Each scene shows the same named points in several views. A view is turned or mirrored, shifted and resized as a whole, has a little noise and may leave points out.
In the rows, 128 means zero.

Scene 1
View 1
las: [149 117 121 156 115 109  90 151 135 135 127  70 137 127 114 133 113 130
 105 149 165 127 171 112  94  54  87  67 110 162 148 186 176 145 110 137
 152 184 169]
Nizon: [125 186  97 174 119 161 131 135 174 112 168 129 136 118 103 145  92 132
 151 101 131 123  99  95  92  97 114 147  74 123 113 155 164 116 115 142
 161 163 126]
kivir: [154 167 108 175 100 133  88 105 155 119 168 144 130  95 114 126 159 131
 153 127 128 122 151 106  93  79  51 141  99 146 168 141 185 144 121 134
 128 151 160]
mazu: [113 219 148 157 103  82  70 144 136 109 173 149 147  95 125 175 108 115
 167  90 130  99 153  87  75  91  73  84  40 126 189 135 177 100 127 193
 105 144 168]
dokav: [147 157  94 176 116 157 117 122 169 121 157 127 131 113 109 130 125 138
 138 128 137 130 128 105  97  82  86 146  99 139 126 157 180 135 116 125
 156 169 139]
Tibo: [152 122  86 178 126 162 109 121 164 135 160 134 123 117 125 137 131 134
 127 147 135 146 152 111 100  84  84 130  92 151 122 152 200 141 127 125
 152 184 138]
beruf: [142 166 100 169 108 147 120 127 168 114 154 108 138 116  97 123 116 134
 142 119 139 125 120 102  94  79  93 140 105 138 132 164 160 138 107 129
 158 161 143]
pov: [160 154  83 186  94 175 107  74 174 109 198 159 121  90  97 107 167 125
 167 117  97 143 128  97  85  96  63 186 113 151 140 124 176 159 129 113
 136 147 130]
vopu: [146 244 119 177 111 107 107 162 163 107 102 128 142 119 135 142 125 171
 137 138 196  68 123 129 129  55  44 144  93 104 169 187 192  96  80 143
 152 158 196]
duz: [138 172 116 163 121 117 109 162 152 123 123  96 140 128 118 148 100 144
 121 134 170 107 139 112 103  65  89 100  90 134 141 188 175 118 101 145
 159 176 165]
Nure: [141 180 110 168 118 125 110 153 159 120 129 112 137 122 123 143 111 147
 128 134 169 107 135 114 107  68  78 118  92 129 146 177 183 118 103 142
 154 173 163]
loto: [139 149 102 164 101 146 110 116 159 116 176 108 136 109  88 123 117 118
 148 108 115 137 129  90  79  87 102 127 103 150 135 153 151 148 119 134
 147 156 131]
gite: [128 150 112 161 131 131 110 162 150 132 141 100 137 131 120 159  84 130
 120 127 156 128 142 104  95  79 114  85  73 138 125 176 177 117 118 152
 155 185 145]
gasu: [124 199 123 166 113 116  93 138 151 113 171 150 139 104 124 165 111 125
 158 100 129 111 137  94  83  93  81 113  53 127 160 141 181 107 126 168
 126 154 152]
Loko: [113 237 119 173 130 122 109 160 163 114 157 167 139 112 142 189  90 138
 160 103 149  97 119 102  98 101  90 120  28 103 146 143 198  76 121 182
 132 163 152]
View 2
Tibo: [145 107 124  71  66 115 178 146 112 173  98  95  99 168 110  90 114 131
 171 103 115 119 127 115 133 129 131 120 169 100 116 158 148 145 128 112
  81 135 163]
dokav: [147 113 108  90  81 112 149 121 120 166 117  95  97 157 102  85 119 120
 181 109 114 118 136 107 141 124 132 126 170 106 125 145 153 149 147 125
 101 129 153]
duz: [190 105 124  76 105 112 135  97  98 180 101 100 122 166 106 135 118 148
 183  85  96 100 113 103 154 131 133 133 152 131 117 111 178 109 162 126
 125 110 141]
kivir: [140 140 118 137  80 126 145 126 101 164  98 105 109 143 131  75 126 117
 160  86 131 135 127 120 137  97 142 140 171 101 130 122 125 127 153 130
  81 151 144]
pov: [ 99 141  91 141  64 118 153 140 131 150 125  95  83 134 113  30 128  93
 164 122 146 144 153 115 125 100 138 133 184  82 136 158 111 171 142 124
  73 164 154]
vopu: [212 103 127 124  89 111 105  78  78 169  93 115  97 151 147 129 116 112
 204  71  62 100 127 111 174  91 156 135 184 112 140  78 177  91 208 173
 137  93 112]
Nizon: [178 116 100  81  90 117 119  96 138 145 125  99 103 148  62  84 112 114
 200 122 115 122 140  99 143 122 124 126 180 129 121 149 168 185 133 146
 126 128 147]
beruf: [147 119  95  96  95 112 132 105 128 167 131  92 105 153  93  91 124 126
 179 113 122 117 137  99 142 130 132 131 163 117 126 132 157 142 157 121
 113 130 148]
gasu: [203 144 135 112  91 144 116 104 104 138  80 111 135 137  87  97 112 128
 179  81 125 138 113 117 146  92 126 146 180 143 116 117 145 156 124 160
 104 147 138]
las: [164 110 128  60 117 112 160 113  96 203  98  90 145 180 119 151 128 183
 148  75 124  96  99 102 145 157 128 135 118 135 109 109 164  77 155  84
 102 126 156]
loto: [135 133  95  97 102 118 137 112 133 161 130  90 119 149  81  82 128 135
 166 117 146 126 134  99 134 132 125 137 152 125 121 139 145 155 137 111
 102 149 157]
View 3
gasu: [109 126 139 106 111 153 132 108 130 134 177 128 123 111 118 122  87 124
 121 133 140 101 124 150  89 141 130 120 157 109 128 113 161 101 119 133
 107 108 139]
kivir: [119 115 127  90 102 142 126  81 136 137 143 123 107 128 118 134 105 159
 140 126 149 114 111 142 122 139 134 116 159 115 109 110 145 122 127 135
 116 130 123]
beruf: [127 125 119 108 125 159 122 105 148 104 135 124 100 118 119 135  95 140
 142 135 131 124 119 128 115 166 135 135 154 133 127 104 155 109 129 147
 112 155 129]
gite: [124 135 122 141 113 162 134 127 121 108 137 125 108 108 130 122  86 102
 132 148 139 122 126 137 104 172 123 130 142 121 134  99 146  63 119 142
  96 141 118]
vopu: [ 91 125 126 115  83 159 109 138 125 139 140 113 112 121 111 102 108  98
 130 101 116 163 108 138 137 150 113 138 160 124 154  68 136 146 107 135
 121 110 162]
duz: [117 134 119 138 104 160 125 128 119 116 127 122 105 108 121 116  98 100
 134 129 136 138 118 138 123 166 120 134 146 124 140  86 145  90 113 142
 107 139 126]
pov: [135 103 128  62 124 143 127  64 170 120 155 123  96 144 127 154 100 197
 151 136 135 105 118 127 113 152 146 120 163 129  96 125 149 134 145 138
 115 152 127]
Loko: [ 97 127 146 109 105 163 132 136 135 135 199 126 126 116 126 108  77 102
 112 135 113 114 132 146  78 152 122 127 154 110 142 100 154  99 116 134
 100  91 164]
Tibo: [136 113 127 107 103 147 135  99 138 119 137 123  94 138 148 137  93 149
 150 147 139 123 123 127 116 171 126 120 145 122 108 106 125  81 134 136
  94 152 111]
Nure: [114 128 122 123 102 158 123 122 126 121 133 122 104 117 121 119  98 112
 136 126 132 140 116 135 123 163 121 132 149 124 137  87 141 103 116 141
 109 134 134]
dokav: [128 118 122 103 116 155 126 102 148 111 141 123  98 129 131 136  95 145
 145 140 130 127 122 126 114 168 131 131 152 130 120 103 142 103 132 143
 105 149 127]
Nizon: [124 125 128 101 136 167 126 118 160  98 168 128 105 118 125 133  79 131
 134 144 112 117 131 126  91 175 134 140 151 136 132 107 159 101 130 148
 104 144 146]
mazu: [ 99 137 139 115 110 151 135 104 115 146 182 132 141  90  95 113  92 110
 105 126 155  85 120 166  85 119 133 115 161  96 135 119 185 105 105 133
 119  87 137]
View 4
Nizon: [104 120 101 135 153 121 167 132 107 116 151 133 139 127 161  85 144 153
 106 164 144 124 178 127 118 155 115 119 129 127 143 119 148 103 105 104
 161 135 132]
kivir: [139 129 103 115 141  89 120 154 115 144 138 124 134 136 136 124 131 158
 123 156  82 128 162 129 136 137 137 120 118 154 104 159 175 119 118 100
 131 160 142]
Tibo: [115 123  75 137 162 106 126 128 116 123 128 114 116 145 151  93 130 141
 119 188  91 135 157 118 142 106 120 107 129 126 109 150 159 103 129  80
 134 140 120]
gasu: [111 119 109 128 128 130 132 139  89 130 143 157 168 155 133 103 164 174
 116 134 110 110 168 126 126 136 125 110 118 131 134 139 188 107  92 117
 131 155 145]
mazu: [116 118 130 120  90 143 118 149  82 146 150 170 195 154 104 109 173 193
 124  95 112  89 170 130 130 141 128 111 121 137 136 146 204 108  75 132
 121 162 157]
beruf: [127 133 106 132 151 103 146 137 120 130 150 109 128 115 144  99 125 150
 121 161 122 121 167 132 131 141 123 119 136 138 120 131 145 111 116 101
 149 133 129]
pov: [131 123  86  95 155  68 143 168 120 134 129 123 107 135 179 127 124 145
 100 185  90 154 173 119 123 171 141 128 105 171 113 167 163 126 131  79
 157 180 145]
dokav: [124 128  95 133 161 101 140 136 115 125 143 115 124 129 153 101 127 146
 117 175 109 131 163 127 132 133 123 116 129 134 116 135 153 107 119  97
 144 138 128]
loto: [119 125 103 119 128 106 144 146 127 137 140 112 121 115 142  90 128 148
 118 153 124 117 176 120 136 141 122 118 140 147 118 156 147 113 116  83
 149 147 133]
gite: [104 124 100 158 137 142 134 112 108 125 145 120 146 135 123  69 144 152
 130 151 125 102 160 123 142  96 106 102 149 104 123 130 153  91 106  98
 130 116 118]
Loko: [101 117 110 148 149 146 146 123  68 114 153 176 192 167 143 100 178 181
 112 140 121 113 167 135 115 140 118 110 110 112 153 104 191  96  80 141
 135 139 143]
Nure: [134 140 110 162 168 114 130 115 104 127 157 118 149 129 121  99 129 155
 138 157 106 110 150 141 137 107 119 110 138 112 113 105 155 101 109 124
 127 112 123]
duz: [126 137 114 163 153 126 130 114 107 129 157 114 152 124 112  91 133 158
 140 145 113 100 155 140 140 103 115 107 147 110 113 112 154  98 105 122
 127 110 121]
las: [133 138 105 158 133 123 105 118 125 143 144  91 129 117  92  85 118 148
 154 145  94  96 149 129 163  71 115 100 160 114  90 146 151  98 118  92
 112 111 114]
View 5
pov: [114  86 224 165 151  48 174  88 177 134 124 101  72 165 163 120  80  66
  66 146 171  48 130 117 174 126  39 141 192 104 138 142 113 139  57 131
 119 166 169]
kivir: [112  92 192 141 115  89 145 110 172 154 116  98  94 161 139 113 111  73
  92 123 166 110 119 116 161 148  55 161 162 100 153 138 129 106  85 117
 123 177 150]
mazu: [140 140 120 136  94 108 138 127 152 141 114  60 134 160  72 139 124  69
 103  84 208 180 111 122 100 129  34 137 135  62 184 132 189 110 172 116
  87 197 152]
gite: [144  93 144 158 100 103 106 108 130 114 111 104 156 186 162 121 127  84
 141 145 127 174  83 182 154 168  73 118 132 129 113 170 154  84 135 143
  78 175 180]
Loko: [131 124 147 127 112 100 121 101 166 118  73  58 156 223 148 135 124  59
 122 105 210 205 138 167 137 130  45 129 183  99 186 155 177 115 179 144
  56 180 165]
loto: [135  96 158 170 132  69 152 110 144 111 135 107 115 157 138 119  98  87
  93 151 141  98  91 152 162 136  62 119 148 116 112 151 146 118  92 139
 103 167 183]
Tibo: [136  74 211 164 106  83 119  90 155 136 113 111 114 189 193 118 107  67
 123 153 130 114 104 150 170 171  62 132 157 126 118 171 114  88  88 134
 100 175 172]
vopu: [ 66 107 132  82 122 135 117 133 178 152  62  95 154 197 146  86 164  94
 107 114 168 221 141 172 197 147 108 200 186 138 173 126 165  96 116 130
 113 162 135]
gasu: [135 117 155 145 105  93 133 107 160 133 105  74 130 186 127 133 114  66
 110 109 189 161 119 139 131 135  44 131 161  89 165 148 166 111 148 129
  86 187 166]
beruf: [115  95 157 150 137  83 143 110 150 113 116 108 128 171 153 109 111  89
  97 152 141 122 100 164 179 138  75 135 164 131 116 150 146 116  89 141
 103 160 177]
Nure: [110  98 147 130 113 112 117 116 154 134  97 103 143 184 157 105 135  89
 121 137 141 174 106 170 177 160  89 158 157 134 136 150 151  90 113 135
 101 169 161]
las: [133  78 146 152  79 126  99 127 128 144 131 128 135 148 145 106 137 100
 139 145  92 160  65 157 165 191  95 152 100 134  96 158 136  55  96 116
 118 182 161]
View 6
beruf: [ 81 162 134  78 167 127 126 131 113 108 150 128 101 173 118  95 110  84
 116 147 114  88 138 128 136 148  93 112 126 160 120  96 150 109 155 102
 122 120 119]
pov: [102 178 106  35 131 138 147 144 187 154 140  98  71 206  93 145  73  81
 143 144 130  88 151 151  86 146 132 143 122 163 111 128 128 111 162  83
 131  95 104]
Tibo: [ 57 152 114  73 177 129 148 133 126 143 145 104  95 151 139 104  84  65
  85 182 119  89 144 105 109 140 119 108 111 174  97 118 146 132 123  69
 105 108 115]
gite: [ 71 143 135 118 198 133 124 134  71 104 135 111 125 125 145  75 113  76
  66 170 110  77 139 106 148 143  92  90 104 180 106 110 163 120 136  88
 112 129 136]
Nure: [ 78 151 131 118 190 123 133 118  93  91 151 128 106 160 145  92 112  98
  75 171  89  87 142 121 143 132  89  77 134 177 124  99 165 128 132 128
 108 107 142]
duz: [ 74 147 136 129 199 124 124 122  73  86 149 128 115 144 148  78 120  96
  65 170  93  89 137 115 154 135  82  67 129 173 122  96 167 125 127 124
 107 117 136]
gasu: [130 150 127 133 182 155 135 133 117  98 107  84 121 158 119 125 100  99
  81 150 100  47 150 150 138 132 102 108 105 206 108 132 167 117 169 116
 126 105 180]
vopu: [ 93 158 126 142 195 114 141  90 104  57 158 146  91 193 151 118 116 133
  70 178  53  83 149 146 154 111  78  54 178 185 150  83 183 146 125 197
  99  80 172]
kivir: [117 167 108  96 155 137 142 146 151 127 131  93  81 188 120 130  89 103
  93 154 105  84 154 147 109 127 120  86 127 172 121 141 143 121 140 116
 124  92 115]
mazu: [180 148 133 178 183 169 116 151 101  77  84  66 129 156 114 125 118 125
  64 133  94  33 159 173 151 126  95  88  97 211 120 155 174 104 187 139
 143 109 191]
loto: [101 161 134  79 160 137 120 150 115 122 136 110 105 162 107  92 109  79
 117 136 131  85 140 130 131 156 103 117 105 157 114 116 143 100 165  79
 134 129 104]
Nizon: [ 80 155 144  78 178 137 133 107 110  99 134 125 123 163 109 113 102  72
 131 149 110  56 135 138 145 156  88 158 114 193 107  78 168 109 181  92
 122 119 180]
Loko: [111 138 136 143 204 155 143  97 105  76 106  98 131 158 130 135  99  99
  79 166  79  29 145 150 151 132  87 129 117 235 105 103 195 130 174 131
 115  99 241]
las: [ 74 149 127 130 191 124 115 157  63 110 148 110 109 123 158  52 122  89
  42 171 109 109 143 100 146 133  98  34 112 148 121 130 145 121 105  98
 109 128  74]
dokav: [ 73 159 124  74 170 126 140 125 121 118 147 120  97 168 124 107  94  77
 107 161 113  86 141 123 123 144 104 117 124 169 113 103 150 121 144  92
 116 111 122]

Which points are out of place in each view (at most two, in the order of its rows)? Write none if all are in place.
view 1 | mazu
view 2 | las
view 3 | none
view 4 | kivir, Nure
view 5 | none
view 6 | gite, Nizon

Scene 2
View 1
darud: [ 88  99 168 121 123 205 122 124 181  88 146 191 127 161 125 162  71  95
 125  86 121 115 140 212  73 154  90 105 112 112 132 118 167 124  92 130
 173 119 175]
mufe: [117  84 143  82  91 172 165 126 188  96 157 118  91 113 121 172  65 156
 152 139  93 151 135 157  77 194 118  99 138 143  97 107 156  81  49 103
 171 106 200]
fot: [ 92 131 192 136 161 115 170  96 139 178 133 105 198 152 132  62 127  66
  99  63 167 129  93 184 139 101 125 137  88  99 146 141 172 198 195 157
  95 151 160]
zefek: [ 92 105 171 100 120 182 186 128 178  93 148 135 137 146 160 135  77 121
 124 116 115 127 111 202 100 163 126 102 124 126 129 109 162 121  85  98
 134 136 175]
Ledur: [134  99 140 130 131 128 131 135 114 193 167  79 135  73  81 116 134 109
 159 113  95 163 119 141 103 142  99 136  75  91  90 115 141 153 170 191
  94 109 192]
pof: [135  88 141 115 112 159 106 123 158 146 163 131 100  96  71 163  97 120
 161 108  96 150 150 147  67 170  82 115 101 112  85 119 157 114 113 164
 170  92 203]
detod: [110 123 178 139 166 135 199 133  88 204 152  52 188  83 149  69 162  92
 128 115 112 157  75 172 141 117 129 144  61  78 118 104 161 201 207 161
  33 156 172]
nesi: [ 63 128 202 131 161 163 211 126 139 131 137 120 207 175 193  69 112  68
  86  81 152 112  73 232 145 105 142 125  95 102 173 119 168 191 162 120
  66 170 145]
gep: [ 87 116 178  94 129 134 235 118 161 121 140  81 170 149 178  85  93 123
 105 117 139 137  77 192 145 145 158 110 129 134 147 115 155 143 115  96
  90 153 163]
tul: [108  83 135 120  98 167  81 127 191 105 167 192 110 154  64 166  68  97
 137  70 128 121 159 185  65 162  76 104 119 124 115 136 140 104 101 175
 187  87 186]
bozuv: [114  92 142 130 132 160 158 162 116 156 174  95 150  91 115 115 127 108
 145 120  90 145 100 184 107 145 109 125  81  93 117 100 126 149 156 178
  60 120 168]
kos: [110 104 145 109 110 106 109  97 182 150 152 139 134 159  68 113  83  93
 120  57 157 133 135 159 107 143 104 114 124 129 119 152 152 134 136 167
 170 102 185]
soful: [122  93 142 108 118 142 185 152 126 153 171  63 133  79 123 118 118 135
 155 141  86 162  96 160 113 162 129 121 101 113 100  99 130 132 130 150
  70 122 181]
geda: [ 92 118 172  91 127 106 247 119 152 142 142  52 178 145 172  63 102 126
 102 120 147 145  62 179 166 136 167 119 128 136 145 122 145 150 136 103
  64 153 161]
pesuf: [118 120 192 139 173 170 193 126  89 192 142  60 167  63 160 100 157 103
 148 138  83 166  94 165 109 129 116 141  56  71  98  88 186 191 178 142
  68 154 188]
View 2
nesi: [165 118 169 125 178 223 107 128  94 161 124 119 142 138 121 105 131 103
 105 107  87 244 186 135  59  99 125 108 144 104 152 192 115 145 189 137
  66 115 199]
fot: [179  99 157 130 159 197 118 176  98 134 163 122 108 145 125 148 140 111
 111 120  75 191 171 119 118 128 133  83 165 108 153 182 114 131 188 152
 103 116 189]
zefek: [ 63 131 136 126 123 162 110 108 145 155 115 141 156 128 119 100 103 108
 113 124 189 188 130 127  56  95 132 153 130 129 133 118  88 146 167 125
 110 118 141]
geda: [136 111 173 125 142 182  91  96 120  91 110 125 176 165 139  95 173 121
  95 130 112 202 140 155  96  98 137 124 209 142 151 175 108 175 193 156
  64  94 147]
soful: [124 114 160 112 119 163  94 132 132  95 131 129 158 120  91 100 128 157
 124 164 141 134 118 136 126  88 138 160 209 170  94 106 131 125 154 114
 107 111 117]
tul: [ 50 137  78 145 115 103 159 187 163 166 161 148 134 109  85 148  80 117
 131 139 213 143 130  72  89 136 135 134 124 119 134 105  67  87 167 131
 209 157 141]
detod: [210  94 197 106 155 224  87 160  83 105 155 114 119 127 100 121 143 150
 123 153  53 155 161 147 147  92 135 115 205 152 100 147 160 127 157 117
  67 105 164]
darud: [ 55 131 106 135 128 146 136 155 149 192 140 141 132 106 101 128  72 104
 125 116 203 178 142  95  57 112 132 143  95 110 136 108  83 108 161 122
 156 141 155]
gep: [112 116 161 127 137 179  94  92 129 117 110 131 168 153 139  92 148 110
  98 123 136 201 140 148  74  97 132 132 174 132 149 159 102 169 186 145
  74  99 150]
bozuv: [149 123 152 111 142 170 110 158 116 118 145 121 149 103  69 108 113 157
 135 164 126 148 143 118 121  89 136 149 200 160  93 120 137  96 152 104
 125 128 140]
Ledur: [149  98 151 114 120 161 108 189 123 104 175 125 118 114  81 142 119 161
 134 168 115 103 128 113 165 112 139 130 200 160  89 105 136  99 147 121
 140 124 127]
mufe: [ 15 126 120 130  78 117 109 109 176 129 121 152 158 126 117 107 102 121
 117 143 238 130  90 123  81  98 142 174 138 150 116  74  80 145 149 128
 141 114  94]
pof: [ 71 111 117 126  95 124 123 180 156 135 170 143 113 110  92 147  90 138
 131 156 192  96 108  98 131 120 141 147 148 146 100  72 101 103 141 121
 174 135 117]
View 3
pesuf: [112 125 169  49 136 205 113  81 164  45 161 127 114 128 148 102 180 164
 137 103 137 133 155 119 148  64  69 157 103 145 154 122 126 111 135  52
 151  70 119]
gep: [125 120 162  88  94 163  80 133 148 122 123 166 127 172  94  86 153 138
 100 141 155 100 156 154 129 113 100 214 138 112 173 128 138  48 151  99
 145  80 113]
kos: [147 123 118 144 150 171 107  89  89 148  66 128 138 155 125 122 124 158
  86 158 155  85 151 133 120 125 123 133 136 137 157 125  97 142 159 155
 123 104 121]
fot: [102 106 195  66 129 192 118 100 109 120 118 145 156 148 152  79 165 192
  94 158 179 115 175 123 133  79 104 182 122 116 189 148  98 132 131 122
 141  80 110]
geda: [114 112 179  70  75 174  60 139 156 125 133 154 126 156 103  80 155 152
  94 154 172 118 160 165 116  85 113 216 147 105 163 126 131  57 137  79
 154  86 101]
mufe: [172 145  70 163 133 144  85 107 140 119  89 139 100 173  71 142 124  94
 124 102 100  77 119 149 132 167  93 134 140 154 133  96 141  59 185 111
 119  90 135]
darud: [154 136 112 149 171 152 143  91  95 118  78 166 139 182 103 121 144 133
 109 114 115  64 140 112 157 174  78 152 117 140 186 126 127  89 178 167
 112  78 148]
nesi: [103 113 210  58 123 177 126 122 123 109 130 186 159 171 124  63 176 173
  96 149 169 101 181 117 149 106  84 230 116 103 213 151 127  70 136 126
 143  64 124]
Ledur: [146 132 121 105 154 201 107  67 146  64 111 104 107 108 144 135 139 151
 112 134 141 109 166 115 125  68 102 126  99 155 127 118 113 148 143  85
 155  92 118]
detod: [108 116 188  43 125 212 108  91 164  54 151 128 123 114 152  90 173 174
 112 140 162 128 182 116 133  44  90 184  98 128 161 136 120 121 121  59
 169  75 108]
soful: [152 138 116 105 125 182  88  96 172  68 118 125  99 126 106 128 139 123
 110 129 130 102 167 132 123  84  98 166 105 144 132 113 138  87 150  69
 162  80 118]
tul: [173 143  81 179 183 156 138  75  86 126  46 139 131 161 106 145 117 130
  97 135 119  56 149 111 135 165 103 125 115 153 156 121 113 126 178 179
 119  94 145]
bozuv: [150 136 130 101 149 190 119  85 157  53 111 134 114 115 124 122 143 138
 106 137 136  90 183 105 134  81  89 173  86 144 148 124 134 107 143  92
 167  75 124]
View 4
darud: [159 136 158  94 123 113  96 162 137 164 161 126 157 107 148  94 139 106
 163 171 151 152 172 105 135  87 127 105 112 148 112 120 126 161 147  95
 133 124 125]
Ledur: [163 145 117 108 159 139 124 136 130 144 100 141 145 160 132 170  77 120
 118  96 186 146 108 105 135  72 120 111 122 109 152 134 177 113 119  90
 113 147  89]
nesi: [158 132 115  86 131 109 157 132 138 141  70 107  81 136 185 123 114 144
 180 137 190  68 145 123  90 100 112  88 162 147  93 122 118 161 170 146
 125 109 155]
zefek: [165 112 146 118 108 105 109 166 130 131 140 133 127 129 153 118 137 119
 173 162 148 130 135 100 140  90 125 107 109 144  98 133 123 145 162 115
 106 127 137]
gep: [168 103 122 130 112  96 134 145 128 101  99 128  80 146 157 144 126 140
 168 143 165 102 114 114 123  99 126 105 128 150  86 138 124 128 164 140
 105 119 151]
soful: [170 111 125 129 128 121 111 158 128 117 110 157 131 164 142 174 107 124
 147 114 166 130  88  95 145  77 123 118  97 104 126 140 157 112 148 106
  84 149 106]
pesuf: [163 136 128  96 143 153 175 152 114 148  67 140 126 177 175 176  63 134
 165  96 206  77  97  98 139  51 106  88 165 111 147 152 155 131 149 109
  73 147  97]
fot: [159 149 108  91 155 123 164 112 129 139  73 102  86 141 158 139  84 141
 136 122 200 104 149 132 101  94 120  93 171 159 116 128 149 138 132 124
 146 115 135]
pof: [165 139 148 111 140 132  96 155 127 151 158 144 169 133 120 136 103 102
 122 138 158 187 135  99 161  70 131 116 104 131 145 136 163 120 113  76
 120 147  91]
kos: [162 144 128 108 148 109 108 121 132 133 138 117 125 122 118 122 109 115
 107 145 164 183 160 128 129  99 134 112 120 166 120 124 157 123 111 100
 160 122 124]
geda: [168 103 104 133 121  93 141 134 128  85  77 125  62 160 156 164 115 146
 157 128 172  98  99 119 115 104 127 105 132 148  86 140 134 118 162 147
 106 118 152]
bozuv: [162 136 113 104 150 128 117 144 140 148  94 144 140 151 154 162 102 124
 144 102 179 119 111  99 116  84 117 116 110  93 134 122 158 131 147 104
 108 146 105]

Which points are out of place in each view (at most two, in the order of its rows)? Write none if all are in place.
view 1 | none
view 2 | none
view 3 | geda
view 4 | soful, pesuf
